A landscape with many valleys, sampled at points; each row gives a point and its height.
From any point a ball rolls to the lowest of the 2 points nearest to it. It stops when none of these is lower. Distance is the straight distance between rows; heights are no part of it.
(1021): [ -8  39 -35 -15 -26  -2 -17  12  24 -12  14 -18  42 -17  32 -29  -8 -16
 -25  35 -39  20   0  -9   2  18  26  -9  10 -16  -2  17   8  -2   7 -35
  38]  (h 431)
(54): [ 28 -15  18  20  73  28 -22   7  -6  71 -10 -18 -22 -19  -1 -15   9  -1
   5 -32 -11   7  27   9  -3 -54 -10 -29 -35  44 -13   1   7   5   2   9
   3]  (h 220)
(1294): [-36  -4 -24  16 -30 -50   2  21 -25 -53   4   6  19  31 -16  -2  -5  -2
   8  28  48 -14  30  17 -31  47 -24  12  60   0   3 -12 -23 -28 -20  41
 -34]  (h 428)
(1341): [  6 -19  34  41  41  11 -19 -13 -27  32 -16  -3 -10  13 -11   7  13  -4
  19 -28  -2  -1  35 -14  -2 -41 -11  -7 -47  46 -14  16  -3 -21  -4  16
 -24]  (h 130)
(508): [  5 -24  12   1  27  31  -8  22  40 -19  17   2 -13 -13 -23 -18  -4 -11
  23   6 -44  -4 -15 -20  -2 -11  15   0  28  -9 -40  46  10  13 -25 -15
   2]  (h 406)
(1191): [-52  46  16  16 -16  -4 -28 -14 -13  27 -33  -6  20 -29  10 -17  34  -6
 -16  -1 -35  10  62 -26  11  37   6  10 -26  -6  18  32 -46 -32  19 -13
 -11]  (h 418)
(994): [ 19 -50 -14  18  26  26  11 -16  16  65  -4  -5 -30  12  13   2   1 -53
   0 -34  13 -13 -37  38 -15 -37  10 -38  -4  24   9  -9   4  51  26  17
  13]  (h 316)
(1166): [ 38 -14  -5   2  38  25   3  -2   4  51 -14 -11 -30 -15  17  -9 -13 -20
   1 -31   2 -10  -2  28 -21 -43  14 -53 -31  52   6 -11  -1  38  21  -3
  10]  (h 276)
(590): [ -9  35 -28   6 -68 -21  30 -18 -31 -52  -1  36  40  -6  44  -5 -17  30
 -35   5  36  -8 -24  11 -24  46  12  -8 -15 -18  15 -37 -38 -18  25  -6
   4]  (h 407)
(394): [-29 -46 -14 -38 -61  25   7  22  23  46 -39  -8 -11   2  15  29  19  23
  -4  13 -16   6  16  41 -20  17 -23  27  15 -31   7 -30 -27  -8  18  40
 -42]  (h 654)
(32): [-16   1 -34  -2   2   8  -5  18  46 -22  15 -49  27   8  13 -54 -30 -59
 -21  34  20   2  19  48 -14  22 -18 -55  30  12  16  24 -19   5  -5 -28
  33]  (h 347)
(1399): [ -5  60 -17  -6 -17 -27 -17  -3 -36   0 -17  30  37 -37  29 -13  -8   1
 -23  27   2  15  52 -10 -32  22  10 -11 -32   6   4   7 -52 -39  11 -18
  -5]  (h 479)
(613): [ -3  10 -19 -21 -46  -2  29 -30 -36   4 -20  50   8 -21  14  42  17  49
   1 -32 -20  -3  -9 -39  -1  48  15  15 -22 -35  10 -37 -29 -24  -4  -8
 -28]  (h 303)
(419): [ 28   2  -1 -23  49  34  10  20  -2  66 -25  15   6 -81  12  -3  -7   7
   3 -21 -19 -12  56  -6 -18  -1  11 -45 -34 -12 -31   1 -24 -14  -5 -28
 -24]  (h 724)
(57): [  1  20  13 -27   2 -10  23   3 -18 -52 -11   5 -17  17 -44  43 -23  62
 -25  17  17 -21 -34   6  36  29  -6  16  45 -18   6 -26   7  -9 -32  36
   0]  (h 282)
(629): [-10  -5  39   0   6  23  -9  -1 -24  25 -23   6 -11  28  -3  49  17  56
   9 -17  20  -8  42  19   2  -4 -42  37 -38  16  18 -28 -37 -29  -5  47
 -26]  (h 345)
(397): [-15   4 -64 -23 -13   4  16  43  41 -13  20 -31  49  -7  11 -37 -10 -20
 -29  55 -44  16 -20   6  11  50  11 -20  20 -24 -12   6  15  16   3 -61
  30]  (h 455)
(1317): [ -8  11 -38 -10 -46 -49   1  31 -20 -42   1  33  19 -13  -4  -7  -9 -15
  13  37  32   3  44   1 -62  26 -10  -9  29   6  -7  -8 -38 -22 -13  15
 -22]  (h 395)
(889): [-15   4 -14  10 -11 -26 -14  -4   3 -46   7 -13  14  22  -7 -11   5  -3
  -7  14  15  -5  -5   4  -5   7   3   4  31 -15   7  -2  21   6 -17  10
   2]  (h 284)
(209): [-10 -32  16  -4  15  52  -3  -4  12  38 -24 -30  -1 -26 -13  30  23  14
  29 -40 -34  11  14 -20  50   1  21  21  12 -49   2   1  34   1 -14   1
 -12]  (h 572)
(92): [  8 -19 -33  -1 -12  -4  23 -23 -30  39 -18  38  -6 -28  44  -8  15 -10
  13 -57 -35 -18 -22 -25 -26 -12  36 -24 -50  -9 -21 -13  -3  15  34 -11
 -16]  (h 777)
(1222): [ 10 -23 -25 -22 -10  34  22 -12  -5  41 -22  19   4 -30  48  39  10  47
  -3 -43   1 -12 -33  20  16  17   6  -9 -23 -38  23 -66 -13   0  12  11
 -13]  (h 389)
(7): [ 21  20  27 -17  37 -30 -14  48 -28 -64  13  19 -21 -16 -68  24  -9  29
  24  39 -15  16   5 -34  25 -12   2  29  28   0 -49   1  18  -9 -36  22
   5]  (h 677)
(1417): [-19  25  12 -34 -21   1 -10 -10 -31  54 -38  16  11 -21  31  36  33  49
 -15 -13 -33   4  41 -27  12  32  -5  35 -33 -29  21 -24 -55 -30   5  12
 -27]  (h 297)
(470): [-29 -24   7  37   5 -26   8 -10  27 -27  30 -27 -12  68   3   5  -1 -38
 -30  52  51   6 -49  54 -12 -11 -34  16  37   9   1 -17  17  25  22  46
   5]  (h 272)
(939): [-24 -31 -17  34   4 -52  15   6 -27 -63  17  14  32  -7 -35 -26  -6 -34
  25   7  32 -12  33 -20 -58  29   4 -18  50   9  -8  26  -1 -14 -27   1
 -19]  (h 430)
(826): [-15  31 -16  -3 -45 -48 -35   8   7  -8   2   1 -16  62  20   2   5 -12
  18  36 -16  29 -20  30 -19 -44 -28  56   3  18 -19 -18  14  13   5  54
  -4]  (h 290)
(502): [ 80  -8  26  -9  50   9  -8  20 -11 -17  18  10 -14   0  -5  -9 -31   1
   7   4  23  -9 -15  17   5  -9  11 -23 -13  53 -12  -7  -1  37  -9 -43
  29]  (h 494)
(747): [  7  10 -24 -34 -16  33  19 -22 -19  21  -6   8  13 -47  48  14   5  23
 -24 -55 -42  17 -40 -38  32  28  35  -7 -11 -32  21 -29  36  -8  20 -34
  22]  (h 814)
(483): [ 16 -33 -24 -26  -9  17  30  -1  21  26  -2  -3  -4 -15  16 -21   0 -29
  -1  -5 -19 -15 -13  16 -18 -12  20 -35   4 -11   2  -1   6  16  12 -15
   4]  (h 313)
(1280): [ 35  37 -14 -35 -16  -1  25   6 -23 -27 -20  47   0 -20  38   7 -44  22
  -8  16  43 -16   4  34 -24   8  -9 -24 -36   5  12 -47 -52 -15   7  -6
 -11]  (h 544)
(634): [ 10 -21 -15 -12   3   2   0 -10  -5  56 -19  36   2 -54  38  -3  22   1
  26 -42 -43   4   6 -25 -30 -29  39 -16 -26 -22 -41  -5  -3  11  12   7
 -30]  (h 763)
(767): [ 28   8  11   5  -1  -8 -15 -13  16  17  22   0 -11  35  36 -27  -4 -42
 -16  -5  -5   2 -32  18 -11 -51  18  -9 -24  32   4   0  20  41  24  -3
  40]  (h 451)
(1411): [ 31 -10  14 -10  17  10   1   5   4  17  10  11 -22  25   8  45 -12  16
   0  -3  39   1 -30  29   8 -28 -16   4 -11  18  10 -46  -2  26  -7  50
 -11]  (h 511)
(905): [  9 -17  22  18  14  59  31 -50   5  13  -8 -17  -4   7  21  28 -15   9
 -37 -39  32  -4 -46  26  34  30   0 -41 -30   1  45 -32 -22   5  21   8
   7]  (h 444)
(117): [-62 -54   4  29 -10   1  18 -20   1   2  -6 -30   2  -5 -35 -21  27 -20
  34 -26  14   4  20 -11  -6  33  -3   2  37 -21  13  32  24 -12   8 -25
 -18]  (h 420)
(603): [ 43  22   9 -30  59  38  -9  31   1  43   0  -3  16 -74  11 -14  -7  13
  -7 -10 -33  -1  39 -14  12  -2   2 -28 -19  -2 -34  16 -19 -21  10 -38
  22]  (h 708)
(44): [ 38  52 -15 -29  -7 -19  -1   3 -28   2 -12  39  12 -26  34  -9 -19  21
 -17  17  17  -1  26   2  -8  -7 -18 -10 -41  15  13 -25 -49 -32   6 -13
  -3]  (h 510)
(768): [-22  13  -4  41 -39 -24  -8 -56 -20   8 -10   9 -10  27   9 -37   9 -23
  -2 -34  -4  -7  -2  -5 -29 -15  20 -29 -42  44  16  16 -16   3  21  -5
   8]  (h 179)
(252): [-16 -34 -34  -7 -27  -8  31 -20   5  33 -15 -19  -6  -3  16 -55  -2 -57
   5   9   8  -4  -3  34 -46   5   6 -48   8   1  13  25  -7  21  39 -32
   7]  (h 268)
(197): [  3  18 -48 -27 -31  16  26 -33 -13  16 -15  25  20 -59  32  -7  -6   5
  -3 -30 -21   2   0 -33   2  33  39 -19 -14 -44  10  -2  -1 -15  24 -39
  -1]  (h 801)
(218): [ 25  27  20 -12  28  -6  -5   0 -32  12   1  27  14  -4  -2  36  17  46
   4 -15  -6   7  23 -35   0 -19 -12  30 -31  -5 -14   2  10 -31 -18  15
 -15]  (h 254)
(25): [-18 -39  -4   8 -43 -31  12 -21 -29   7 -11  38 -13  34 -21  39  32  25
  26 -31  -2  -7 -19 -16 -20 -11  -1  51   8 -11  -4  -2  19   1 -10  24
 -37]  (h 375)
(443): [-19  37  15  43  -5 -14  -6 -43 -16 -43  24   3  25  18 -15 -14   9   1
  11 -35  13   1 -11 -41   9  -2  20 -14 -12  25  10  39   1 -10 -12 -16
  24]  (h 239)
(543): [  8  -8  12   9  14  49   0 -23  12  37 -30 -26 -12  -3  22  14 -14  11
 -19 -13  21  -9  -9  37  24   3   0 -39 -21  10  36 -24 -29   4  15  22
   4]  (h 409)
(133): [ -8  19  30  36   7   1 -27 -53  -6  18  14  -4  -8  56  12   5  11 -13
  -4 -38  11   5 -33  -6  40 -43  15  12 -54  42  24   9  22  10  24  15
  35]  (h 429)
(1305): [ 34  22 -23 -42 -26 -20  18  17 -10 -28  -6  33  -8 -12  15  13 -45  36
  -7  30  29  -2  -2  29 -22  11 -12  -1   6  -9 -17 -46 -15  -4  -1   2
  -7]  (h 574)
(1150): [  8 -32 -15 -25 -15  26  16 -18  17  23 -12  -7  -1  -7  14  11   0   9
 -10 -19  -5  -6 -20   8  19  14   7  -5   7 -36  25 -21  18   3   7  -1
  -7]  (h 302)
(1414): [ 48 -43   4  11  51   4  -2  10  11  21  23  10 -31  27  -5  47  -1 -14
   0 -31  19  -6 -56  20   0 -40   9  -1  -9  26  -6 -37  24  63 -16  22
   2]  (h 553)
(988): [  2 -12  23  -4  13  34 -10  -5   0  26 -18  -7  -5  23  -6  65   0  50
   3 -12  30   4  -9  25  25 -17 -21  26  -6  -2  24 -38 -11 -11 -20  52
 -20]  (h 445)
(517): [ -8  56 -35   2 -42 -30  19   2 -26 -57   9  30  51 -18  30 -22 -35   2
 -44  16  32  -6  -3  14 -10  30  23 -34  -2  -2  13 -31 -34 -19  -8 -21
  18]  (h 434)
(464): [ -2 -31   6  -3  25  33   1  -2   6  50 -30   4  -8 -54   3  -1   9  -3
  27 -27 -35   2  30 -25  -5 -17  28 -24  -7 -21 -28  16 -14   7  -9   0
 -35]  (h 745)
(572): [-10  22 -28 -16 -68 -38  23 -35 -42 -20 -15  44  14   9  31  16   8  38
  -7 -13   8  -6 -24 -11 -27  33   8   8 -21 -21  21 -34 -33 -12  11  -1
 -13]  (h 371)
(1450): [-32 -10  -5 -12 -42   5 -15  24  21  23 -18 -20 -12  34  11  10  11   2
  14  33 -13   8  21  32  -2  -1 -36  45  26 -25   0 -20   0   1  -1  42
 -34]  (h 599)
(293): [ 80  37   4  -4  31 -23  -6   1 -31 -10   3  31  -4 -11  11 -19 -17  12
 -26   4  24   6  36   4  -7 -23 -37 -31 -57  43   1 -30 -29 -29  22 -27
  25]  (h 543)
(40): [ 14   4 -69 -34   0  -5  31  50  20 -29  13   6  47 -38 -18 -18 -26 -18
 -29  60 -27  -7 -11  15 -17  59  14 -20  31 -33 -35  15   5  17 -17 -59
  14]  (h 476)
(659): [ 48 -39  33   4  45 -12 -18  44  26 -24  28   1 -50   8 -48  20  -7  -9
  45  14  -2  18  -1   5   6 -54  -8  33   4  31 -43 -10  17  21 -30  21
  -6]  (h 621)
(770): [ 52  63  26  -6  36  17 -22   7 -10  14  16  -3  35 -24  26  -5   9  28
 -45  -1 -32  -2  30 -38  27   4 -10   7 -35   1  -4  23  11 -36  18 -27
  44]  (h 667)
(1183): [-20  23  -1  13   2  20  -1 -30   6  36 -10 -22 -20 -15   0 -45  15 -24
  10 -25 -18  11  16 -21   0 -11  18 -34 -14  18   0  51  -8  -3  21 -10
   6]  (h 243)
(355): [-18   4  34  25  24  43 -20   7  20  -7  13 -65 -16  22 -41  11   5  -7
   1   0  -4 -20 -25  -1  90   2  -4  34  31  -6  20  23  45  17 -28  -9
  31]  (h 463)
(660): [-13 -22  -1  11  22 -37  22   5  25 -19  39 -15 -13  71 -10   4  -3 -23
 -31  39   8   2 -73  41   7 -11  -7  16  33   3 -11 -22  48  40   7   4
  28]  (h 314)
(439): [ 25  40  21 -16  -5 -26 -14 -16 -37 -19  -1  27   1  18   2  22 -13  56
   0  15  28  17   3  -9  -1  -8 -23  31 -21  25  -2 -30  -6 -23 -10  27
  -4]  (h 148)
(547): [ 74  -6  41  -6  71  34 -26  21  -7  -7  23  14 -13 -29 -12 -37  -9  15
  16 -16   3  -6  -4 -13  12 -27   0 -34 -23  51 -38  22 -19  10   1 -45
  41]  (h 474)
(1100): [ 19 -14  33  -8  56  46 -19  20  21  -4  11  -4 -17 -29 -31 -25  -9  -5
  19  -8 -19 -10   6 -22   6 -18  10 -17  -2  27 -23  55 -11   7 -11 -24
  18]  (h 446)
(643): [-28  14  -1  31 -24 -17 -11 -57 -31 -20   1  20  11  27  -5  10  25  18
   0 -46  -2   6 -23 -31   9  11  13  14 -35   6  24   7   4  -2  -4  -6
  -4]  (h 275)
(442): [ 15 -19 -28 -45 -12  -8  27  44  16  -3  -8  36  -2 -45 -20  13  -9 -11
  18  37 -33  12  25 -13 -41  12   0   2  35 -47 -52  12   7   2 -26   0
 -51]  (h 754)
(969): [-61 -32  25  43  -5  38   0 -16   7   8 -21 -36 -18  -7 -45 -23  26 -31
  36 -36   2   2  33 -19   0   3   8  -8  16  -7 -16  63   6  -9   0  -6
 -16]  (h 443)
(1396): [ 56 -50  11   1  42  -4  -9  42  28   7  25   5 -31  11 -11  16   5 -23
  26  -3 -17   9 -28  11  -9 -55  -3   8  -2  24 -42 -10  27  55 -27  12
 -10]  (h 587)
(361): [ -3  20   0  -5  -6  20  -9  -8  22   4  36 -15  -4  -6  12 -44  20   0
  -5 -31 -46  35 -53 -44  35  -5  41   7   1 -12 -14  47  32  18  30 -33
  57]  (h 370)
(225): [ 99   1  18 -19  45 -16 -15  43   3  -6  26   9 -16 -11 -26   4  -6  28
  18  22   8  15  30  -2   8 -31 -34  17 -15  36 -33 -35  -4  -7  -2   4
  31]  (h 609)
(811): [-29  38  18  -4  13  24 -18 -10  18   2  25   7   3 -41  14 -40   9  -2
   3 -15 -40  26  -3 -64  23  -1  34   5 -10 -28 -19  59   5 -17  19 -28
  33]  (h 331)
(913): [-20  -5  29  28 -12  -2 -45  -8  -1  34 -21 -11 -14  49   2  23  32 -12
  15 -11   3  -3   4  18  22 -45 -12  39 -22  14  14  -2  -1   6   9  45
 -10]  (h 350)
(1434): [ 48  15  30 -11  38 -10 -22  14  -4   3   9  -3  -7  -4  -7  -1  -2   2
  -3   6  17   8  34   0   5 -33 -30  -8 -32  47   7 -11  -6 -32   1   2
  15]  (h 573)
(749): [ 13  18  23 -20  32  10  -6  33  13 -46   4 -23 -14  11 -39  37 -30  49
 -25  43  20 -20 -13  25  47  13  -6  20  36  -5  16 -21   9  -8 -41  14
  10]  (h 188)
(563): [-26 -37  11  37  22 -20   2  19   9 -68  30  10   8 -22 -51 -39 -13 -35
  34   4  19 -13  14 -25 -43  10   2 -28  45  12 -29  56   2  -1 -28  -5
   1]  (h 417)
(628): [-34  32  47  37   9   2 -27 -17 -28  33 -24 -15   8 -13  -9 -12  34   0
   7  -7 -19  -4  69 -32  10   0 -19  21 -35  12   2  37 -31 -32  14   0
 -20]  (h 448)
(1242): [-26 -47   0   8 -23 -11  30 -22 -18   1 -13  14  -5  15 -32  32  23  27
   4 -23  18  -6 -17  -5  13  36  -3  34  17 -30  25 -13  29 -14  -3  16
 -33]  (h 432)
(1092): [ -5  -3  -1   4 -24   5   0 -21   8 -17  -2 -10  -2  21  20  13   3  18
 -27  10  21  -4 -29  15  15  13  -3  10   0 -20  32 -26   2  -7   9  21
   1]  (h 216)
(990): [ 37   3 -32 -28 -13 -12  36   1 -10  11  10  63 -13  13  43  28 -14  27
  -5 -30   7 -18 -63  10 -12 -19  24   1 -16 -14 -11 -68  15  36   7  19
   1]  (h 503)
(52): [ -8   8 -16 -36 -44  -4  12   7 -25  43 -30  41   9 -38  26  42  17  46
  -6 -12 -37  -1  38 -23 -24  41  11  28  -5 -36  -4 -22 -45 -18   0  15
 -39]  (h 181)
(234): [-22 -11  30  14  21  56   9   2  20   3  12 -36  -8 -18 -31  14  15  11
  10 -31 -32   0 -12 -48  67  20  27  17  28 -45  -3  26  43  -3 -10 -18
  14]  (h 529)
(1012): [-16  43 -17 -17 -41 -43 -21  29 -18 -16 -17  28  13 -25  -1  25  -5  10
  11  43  20  22  61   1 -36  39 -24  16  21  19  -6 -16 -49 -20 -18  24
 -27]  (h 361)
(736): [ -8 -23  31  29  31  37  -8  14  49  -3  23 -63 -35  44 -29   6  -7 -38
  -9  20   4 -14 -20  35  50   0 -28   8  32   5  23  19  36  31  -9  -2
  28]  (h 427)
(1197): [-29 -59 -28   1   1 -39  40 -19  15  11  23 -10   3  21 -13 -14   7 -14
  22  22 -29  14 -44  -6 -18 -11   6  26  22 -29 -20   6  52  32   8 -14
  -8]  (h 388)
(909): [-36 -25 -28  25 -31 -20  -4  -9  19  17 -16 -30  -1  20  13 -51  15 -52
   8  11   8  -3  22  33 -46  11 -17 -35  15  27  15  24 -18   9  26   7
  -2]  (h 244)
(103): [-22 -27 -36   3 -23 -51  16  27  13 -27  22 -11  22  35  16 -32 -13 -41
  -3  50  33   6  -8  52 -57  12 -26 -10  33  -2   1 -13  -5  16  -1  12
  -9]  (h 436)
(1435): [ -6   5   6  19 -20 -36 -33  15  21 -24   9 -16 -24  69  12  -2  -9 -32
   2  46  26  22 -22  54  -1 -41 -37  28   8  28  -4 -19   8  17  15  54
  -3]  (h 197)
(1121): [ 28  46  36  -4  32   8 -31   1   4 -21   3 -16  12  12  -3   9 -18  33
 -27  24  25 -10  10  11  34 -11 -34   5 -18  28  36 -15   1 -40  -9   6
  22]  (h 607)
(743): [ -1   7  -8   3  -1   6 -17  30  57 -28   1 -45  -1  18  29 -37 -32 -56
 -30  60  30   3   4  64 -10   3 -21 -39   8  22  18  -2 -21  17   6  -4
  18]  (h 373)
(983): [ 23  24  15   3  11  16 -12 -26  -3  18  26  -1   3  27  32 -16   5   0
 -20 -42   1   1 -38  -5  20 -40  28 -21 -45  30  13   3  12  27  26 -16
  53]  (h 456)
(648): [-12   8   7 -29 -30  -7  30  -2 -21 -29 -16  26 -12  10 -28  58 -20  69
   0  -1  32 -17  -6  14  -4  35 -24  12  49 -16  -9 -38  -6 -19 -29  36
 -34]  (h 365)
(106): [-24  -1  49  40  16  32  -9  -8   6 -18   5 -35  -9   4 -39  15   7   4
  31 -25  -2 -17  -1 -30  73 -15   6  29  11 -12   3  32  43   1 -26  -3
  10]  (h 493)
(558): [ -5  34  13   8  28  14 -18   1 -11 -28   1 -17  19 -40 -36   2 -23   0
   0  10  16 -11  41 -30   4  22   6 -32  18  24   4  56 -22 -30 -37 -45
  10]  (h 381)
(926): [-45 -70  -9  33  -4 -41  10  -9   4  -1  15 -20  -9  45 -30  -6  18 -44
  34  21   9  12 -21  12 -14 -24 -13  48  23 -16 -23  20  57  24   2  17
 -22]  (h 423)
(1151): [  9  20 -40 -20 -36 -12  28 -22  -2   8  -6  42  17 -34  46 -25   2 -21
   3 -14 -28 -15  -9 -26 -36  -4  51 -22 -24 -29 -18   4   2   6  38 -39
  -1]  (h 789)
(1053): [ 20 -21 -34 -40 -11  33  45   0   2  11   6  -7  -2 -30  38  -1  -7  12
 -32 -25 -44  11 -58  -5  40  38  33   1  15 -54  13 -28  53  13  15 -41
  39]  (h 827)
(931): [-16  22   0 -15   3  46   8 -19  -2  39  -4 -15  -5 -50  12 -32  11  -9
  -2 -26 -36  25  19 -36  19  16  28 -34  -7  -8   1  44 -11 -16  25 -27
  12]  (h 283)
(1040): [ 17 -33  11  11  35  46   3 -11  34  34   9 -26 -30  26  -2  14 -11 -25
 -24 -21  34 -10 -34  34  19 -10  -1 -25  10  19  28  -9  -2  40  11  23
  20]  (h 360)
(586): [-23   6 -22  13  -4 -11  -6  24  26 -35  27 -46  27  15  -1 -40 -14 -47
  -4  23   8  -4  17  14   2  21   0 -24  44   5  13  24  10   0 -19 -14
  19]  (h 324)
(1206): [ -2   3  12  -2  32  13 -17  37  24 -49   5 -41   0   5 -41  11 -17  -2
  -6  37   8 -15  16  22  27  14 -15   3  47  -3  18   9  11   9 -39 -13
   2]  (h 270)
(160): [-34 -62  -9  11 -45 -28 -16   4  11  18  -5  -2 -20  57  -5  14  18 -34
   8  18  21  -5  -8  54 -43 -27 -32  40  12  11   2   0  -1  24  19  48
 -22]  (h 491)
(1431): [ 58  49   3 -30  37  13 -27  39   2   7  15  17  34 -63   5  -5 -16  11
 -32  37 -26   4  45 -24   9  17 -12   9 -17  -5 -26  20 -13 -42  -2 -30
  22]  (h 688)
(624): [ -1 -12  30  13  21  12 -16  -7 -38  45 -36   8  -2  12 -14  33  29  23
  15 -35  -5  -1  39   5  -5 -26 -16   6 -44  20  14 -13 -26 -22 -16  21
 -40]  (h 231)
(562): [  0 -44  -8   5   9   1  16  16  43  -3  30  -7  -6  13 -10 -23  15 -23
  12  13 -48   0 -47 -12  -9 -25  -2  11  21 -17 -35  28  48  29  -6  -8
  -5]  (h 426)
(1042): [-16  42   2  25  -9  -8  16 -61 -29 -19   5   0   1  23  -6 -25   2 -12
  -6 -55  19   5 -16 -25 -21   3  23 -49 -43  30  13  24 -18   5   4 -36
  30]  (h 212)
(967): [-35  39 -15  -6 -51 -16 -30 -15 -19  16 -23   7  27 -20  41 -15  20  -2
 -23  14 -26   6  28 -10 -12  34  16   5  -9 -15  29  -3 -44 -31  26  -2
  -7]  (h 450)
(862): [-21 -44 -39 -37 -43  -3  24  22  16  48 -28  10   9 -20  15   5  19  -4
  13  24 -41   6  35  22 -45  16 -15  10  18 -53 -13  -8 -12   3  11   0
 -56]  (h 697)
(301): [ -5 -42  18   6  29  43  15 -12  51   9  25 -44 -26  42 -13   2 -12 -33
 -24   9  39  -5 -43  38  17  16 -11 -14  39  11  31  10  20  41  22 -16
  32]  (h 394)
(681): [-36  -5  10  48 -29 -33  -8 -43 -37 -27   6  25  -9  33 -17  20  38   9
  22 -38 -11   3 -31 -38   8 -16  19  51 -12  -6 -10  11  27 -12 -11  28
 -23]  (h 318)
(86): [-18  28  14  -5  -7  12  -4 -31 -25  45 -36   1  19 -38  21   8  20  25
 -18 -26 -40   3  58 -40  17  38  17  -2 -31 -32  23  14 -32 -35  15 -17
 -22]  (h 378)
(666): [-24 -54 -20 -14   3 -36  47  -3  10  -5  18 -15 -11  34 -17  -2 -12   1
  -8  33   1   5 -58  22  10  13  11  33  28 -31   6 -25  46  23   8   2
  -1]  (h 355)
(1263): [ 72  26   5 -12  38 -15  12  15 -28   0   5  32  -6  -7  27  -1 -21   8
  -7 -18  18  -6  -5   4  -5 -44  -1 -22 -72  42  -5 -48 -14   7  12 -23
  19]  (h 533)
(1202): [  6   8  16  13 -16 -13 -41 -24  11  33  -7  -6 -13  45  48  -9  15 -22
 -10  -2  -9  11 -12  32  -1 -52  -2  12 -38  38  24 -12 -12  12  32  34
   3]  (h 411)
(95): [ 13 -52 -19 -30 -15   5  27  19   5  28 -31  25  -3 -28 -15  15   5   0
  35  -2 -11  -8  27  -3 -41  -1   3  -2  28 -34 -17  -5  -3   9 -16   7
 -60]  (h 728)
(941): [ 19   8 -27 -31 -33   7  29 -15 -18  16  -3  29   9  -5  42  29 -12  50
 -12 -23  -2  -1 -54   7  15   7  16  15 -14 -41   4 -70  10  12  14  18
   1]  (h 453)
(433): [ -1  -3  -9 -14   5  25   3  21  26 -11  16 -14   3 -40 -16 -20  -3 -12
  -1   1 -31  -4   5 -28  -4  22  20 -16  32 -28 -16  48   8  14  -4 -41
  15]  (h 368)
(338): [ 11  -4 -23  -3 -15 -39  -4  41  34 -49  22 -21   1  32  22 -24 -33 -39
 -25  60  36  18  -1  51 -30   2 -32 -19  24  28  -1 -24  -2  13  -3  10
   3]  (h 408)
(457): [-38  13  -1  24 -12   1 -34 -15  14  10 -11 -41  -5   0   2 -48  20 -48
  13   3 -20   8  35  -3 -16 -21   4 -20   7  26   6  50  -8  -3  21   1
  -6]  (h 207)
(754): [-34 -44 -20  28 -35 -68   6  -3  -7 -21   7   4   2  59 -22  -8  20 -22
  26  19  19  -6 -18  16 -49 -16 -16  47  22  16  -8  13  20  13 -10  32
 -28]  (h 454)
(1444): [-29 -34 -15  15   2 -61  27  20 -27 -73  26  -1  33  36 -35 -21 -24 -13
  14  31  58 -18   7  18 -36  36  -7  -9  60  11   8  -7   0 -14 -34  23
 -16]  (h 447)
(1155): [-18  14  37  42   9  -2 -37 -27 -10  12   6 -17 -10  53   1  22  12  -3
   7 -18  13  -7 -28  -4  45 -45 -14  46 -26  28  18  16  29   2  -5  28
   9]  (h 400)
(1015): [ 15  67  34  -8  41  27 -23   4  -9  -7   9 -23  36 -24 -11   4  -2  34
 -29   8  -7 -10  25 -34  59  12  -4  16  -6  -6  29  25  12 -40  -9 -38
  43]  (h 647)
(947): [-22 -14 -15 -11 -18  18  14  -8  22  14  -9 -13  14 -40   0 -13  13 -13
   7 -12 -39  18   9 -32  -5  36  17  -1  22 -38  -9  33  16 -10  13 -30
  -6]  (h 334)
(215): [ -3  31  -6   6 -23 -15 -15 -14   6 -25  26  -4  11   6  28 -28   4  -3
 -11  -1 -39  14 -24 -34  16 -15  29  14  -6  -7  -4  16  29  14  19 -13
  36]  (h 401)
(1216): [-13  51   2  -1 -36 -46 -18   1 -25 -44   4  22   2  29   7  17 -14  44
  -9  20  15  16 -26   8  -3  -7  -8  31  18  12  -7 -35  -3 -10 -11  44
   1]  (h 232)
(1135): [-47 -40   0  12 -15  -5  19 -10  -9 -12  -6 -12  11  -4 -35   6   9   3
  11 -13   2   2   4 -22  14  34   3  25  43 -42  14   7  43 -17  -6  -7
 -22]  (h 391)
(113): [  6  27 -22 -35 -33 -29  -6   4 -21  13 -19  39   5 -18   7  26   2  30
  12  16 -10   8  23 -12 -19  11 -13  22  10 -14 -17 -10 -16 -10 -15  15
 -37]  (h 295)
(1230): [-34  -1  40  31  10  36 -10  -3  22  -9  11 -32 -20  -9 -43 -18  12 -23
  41 -20   4  -8  16 -23  30 -29   0   1  18   2 -11  63  18  -3 -19  -4
   9]  (h 470)
(764): [ 17  64  49  15  48  12 -33  -1 -17 -33   8 -20  23  -5 -19   7  -3  14
 -17  13  17  -8  40 -27  39  -4 -35   3 -18  30  24  25   5 -48 -14 -27
  32]  (h 630)
(1354): [-31  19  14  15  22  35  -3   8  18 -12 -21 -34  14 -43 -44   6 -10  -9
  12  15  24 -21  64 -14  16  36  -4 -36  33  -8  16  54 -19 -25 -37 -27
  -5]  (h 362)
(185): [-14   4   1  -5  26  33  -8  41  31 -31 -17 -39  12 -33 -50  18 -18 -14
   1  40   3 -13  62  -5  24  35 -10  -6  50 -27   5  28   2 -15 -50 -17
 -14]  (h 326)
(393): [-49 -56  -8   4 -36   1 -10  17  31  34 -11 -28 -10  64   4   1  30 -30
  27  30 -20   7  -6  37   4 -14 -47  46  17 -24  -2  -8  22  21  13  43
 -33]  (h 545)
(1458): [ 68  -1  18   4  31 -20   3   5 -14 -15  19  30 -23  16   3  11 -23   3
  -5  -8  48 -11 -25   9 -12 -38   0 -27 -38  55   6 -39 -10  33   2 -11
  23]  (h 512)
(11): [ 42  31 -39 -50 -15 -27  50  34 -20 -20  -1  68 -11  -1  18  20 -30  52
  -6 -15   0 -15 -58   5 -12 -14  28  10  -3 -22 -40 -75  13  28   1   0
   6]  (h 542)
(523): [ 27  -8  41  11  45 -19 -25  50   4 -43  18   0 -41  -8 -81  13  -8  10
  52  44   3  19  31 -21  26 -36 -26  45  16   8 -46   1  18 -12 -36  25
 -11]  (h 655)
(260): [-14   1   3  40 -22   7  20 -63 -13   3 -15  12 -15  31  21 -17  -6 -14
 -30 -25  34 -19 -34  26 -19   9  -2 -41 -40  30  33 -10 -40   8  39  -1
   4]  (h 128)
(512): [-20   5  16  24  19   8  -7  -4   5 -36   0  14  -2 -38 -32 -23  -5 -22
  23  -6   9  -3  22 -48 -29  11  19 -40  15   8 -14  68 -26 -20 -24 -16
   3]  (h 402)

For each start below, name the point where the ball stops.
(502) -> (457)
(160) -> (1435)
(397) -> (457)
(1242) -> (260)
(939) -> (749)
(659) -> (1341)
(106) -> (1341)
(1280) -> (52)

Call two points neighbours if one is among the 2 nearest of the other. Go from one point of each pair to the other, from neighbour to neighbour, staying as low as possible. Name the highest point that can't be avoided.
(1435) and (439) -> (826)
(1092) and (457) -> (483)
(260) and (1135) -> (1242)
